Points on a hilly landscape, in no order, each with its height.
From any point a climber steps to the highest of the 4 points nearest to it. It stops when none of these is higher. Distance is the straight distance between rows; heights are no part of it.
boman (h 464): [-10  15  -6  43 -16   0  -8   0 -22  33  19]
Fiso (h 590): [-13  -2  20 -12  16   7  -5  13  36 -10 -10]
Lop (h 763): [-24  19  -4  11   9  10  11  23 -10  -9  -5]
poda (h 599): [-17  10 -30 -17  11   2   6   3 -35 -26   3]
zokin (h 533): [  8  -5  -2 -31  26   4  -3 -14  28 -16 -13]
Vap (h 804): [  9   2  -6 -27  10  -6   3  -6  10 -33  -5]
kef (h 700): [  0  10 -27  10   6  12  14  -3 -42  30   7]
femu (h 531): [ 22  -2   3   2 -26 -16  14  -1  -4  -5   7]
Nuzi (h 832): [  9 -20  21 -23   5   1  -7  -9  32  11 -12]
denu (h 660): [  7  11 -15  23 -17   5  14 -10 -37  30  15]
saz (h 699): [-11  11 -40  -3  27  21  -6   2 -50  10   8]
goze (h 294): [  4  -5  16 -14   1   4   3   6  29  -3 -11]
Temo (h 273): [  4 -29  21 -20   4  -1 -15 -27  30  24 -12]
toza (h 668): [  5  10 -18  10 -13  -2  20   0 -40   7   1]
dab (h 822): [  4 -12  20  15 -23  -9  -4  15   9  10  13]
Bubes (h 593): [ -9  11 -19 -26  14   2   2  -2  -1 -42   7]
nole (h 776): [ -8 -15  22 -26  27  16 -15 -19  37  10 -21]
buza (h 745): [ -7  13 -36  -1  11  22  10   3 -47  12   2]
Gef (h 268): [  1 -17  21  36 -18 -15 -31  15   8  14  21]
giz (h 104): [  2 -18  22   3 -10  -5  -9   9  23  10   2]
Pul (h 380): [  9 -14   5 -31  23   9 -10 -25  30   1 -20]
kapu (h 625): [ -4   6 -19 -19   7  -5   7   0  -5 -38  -4]
zoni (h 653): [-19  21  -4  40  -2  11   3  14 -21  25   7]
saku (h 381): [ -5   2   8  47 -20 -13 -13   6 -12  15  17]
vikon (h 581): [ -3   6 -21 -33  24   0 -21 -23   8 -55  13]
karog (h 427): [-4  4 -4  5 -9  0 11 11 -9 -7  0]
mus (h 383): [  5   2  -1 -10  -3  -5  13   5   3 -17  -6]
sufe (h 639): [ -9   9  -2  -5   3   3  12  14  -3 -20  -7]
bune (h 146): [ 10 -15  15 -14  -7  -5  -4  -4  27   1  -5]
Nibu (h 586): [ 14  -4 -12 -11 -12  -9  19  -5 -12 -11   1]
muveb (h 458): [ 11  -4   5  20 -21  -8  15   3 -18  10   8]
pim (h 542): [-13  15   1  45 -13  -2 -11   7 -17  29  14]
fonu (h 304): [ -7  -7   7  56 -15 -21 -30   7  -5  21  24]
lol (h 245): [ 14 -33  15 -14  -4 -12  -8 -22  30  21   1]
rekig (h 786): [-17  26 -23  15  17  24  11  11 -32  18  -1]
Sumas (h 594): [  9   2  -5 -31  26   0  -8 -15  24 -36  -6]
sidi (h 538): [ 10   9 -13 -19  -3 -10  17  -6  -9 -28   0]
peri (h 556): [ -3  -9  11 -27  27  12  -7  -9  38  -5 -19]
bis (h 704): [  4  10 -24   8   1   8  10  -3 -50  26   3]
lenum (h 288): [ -2   4  14  31 -20 -13  -9  15  -5  10  12]
vos (h 650): [-14  15 -21 -10  12  -2  13   8 -20 -24  -7]
febo (h 813): [-25  24 -10  15  10  20   8  19 -22  10  -3]
zap (h 349): [-10   1  15   7  -1   2  -3  22   9  -7  -8]
Vigas (h 257): [  2   0   4  19 -17  -4   7  12 -12   2   2]
Renab (h 68): [ 20 -16   6 -23  -1  -7   3 -11  21  -7  -5]
noz (h 394): [ 16  -8  16  -1 -21 -12   5   2   7  -7   3]
ligo (h 672): [ -7  -1  12 -22  22   4  -6   8  31 -20 -14]
Zega (h 375): [ 28 -12 -10 -35  13  -6  -5 -34  16 -21 -11]
Duko (h 725): [-13  16  -2   8   4   9  11  17  -6 -15  -6]
tiviz (h 819): [ -2  -4   7 -20  15   1   2   2  23 -19 -13]
Nibaf (h 225): [ 30 -25  12 -25   5  -6  -2 -33  27  11 -11]
poma (h 420): [-13  11  13  22 -10   3  -2  20   3   7   5]
Kilu (h 259): [ -3 -28  20 -15   4  -4 -22 -32  32  32  -6]
makid (h 338): [  8   1   9  24 -25 -12  -3   6  -7  10  15]
Gof (h 634): [  8   6 -18   3  -4  -2  20  -3 -30  -6   3]
lipe (h 546): [ -2  12  -7  35 -16   5   2  -1 -27  33  14]
mim (h 244): [  6  -4   8 -17  -2   3   2   1  22  -8  -7]
Kade (h 198): [  4 -24  25  -5  -7  -7 -15  -9  31  21  -4]
Ral (h 723): [-19  14  -4  23  -9   7   5  13 -21  12   2]
novov (h 470): [-15  11  10  41 -14   2 -15  15  -2  14   9]
giva (h 246): [ -7  -7  21  29 -16 -11 -20  20  15  11  12]
Sodos (h 49): [ 29 -18   5 -21 -11 -15   7 -15  13  -8  -5]
lup (h 680): [-15  12  -7 -11  12   3  12  10  -6 -30  -9]
kug (h 469): [ 21  -6  -5 -38  17  -1 -10 -22  19 -23  -9]
suton (h 610): [ -4  16 -13  12  -4  13  15   7 -30  13   1]

For each start below, name the point where the climber stops.
Sodos: dab
vikon: tiviz
mus: febo
muveb: febo
lol: Nuzi
peri: Nuzi

Call two points neighbours if one is among the 4 nearest of the other. Go from one point of each pair to the other, from neighbour to neighbour, staying as high as possible. Name the lowest point that can't be avoided.
febo, dab: noz
Nuzi, febo: peri
febo, tiviz: kapu
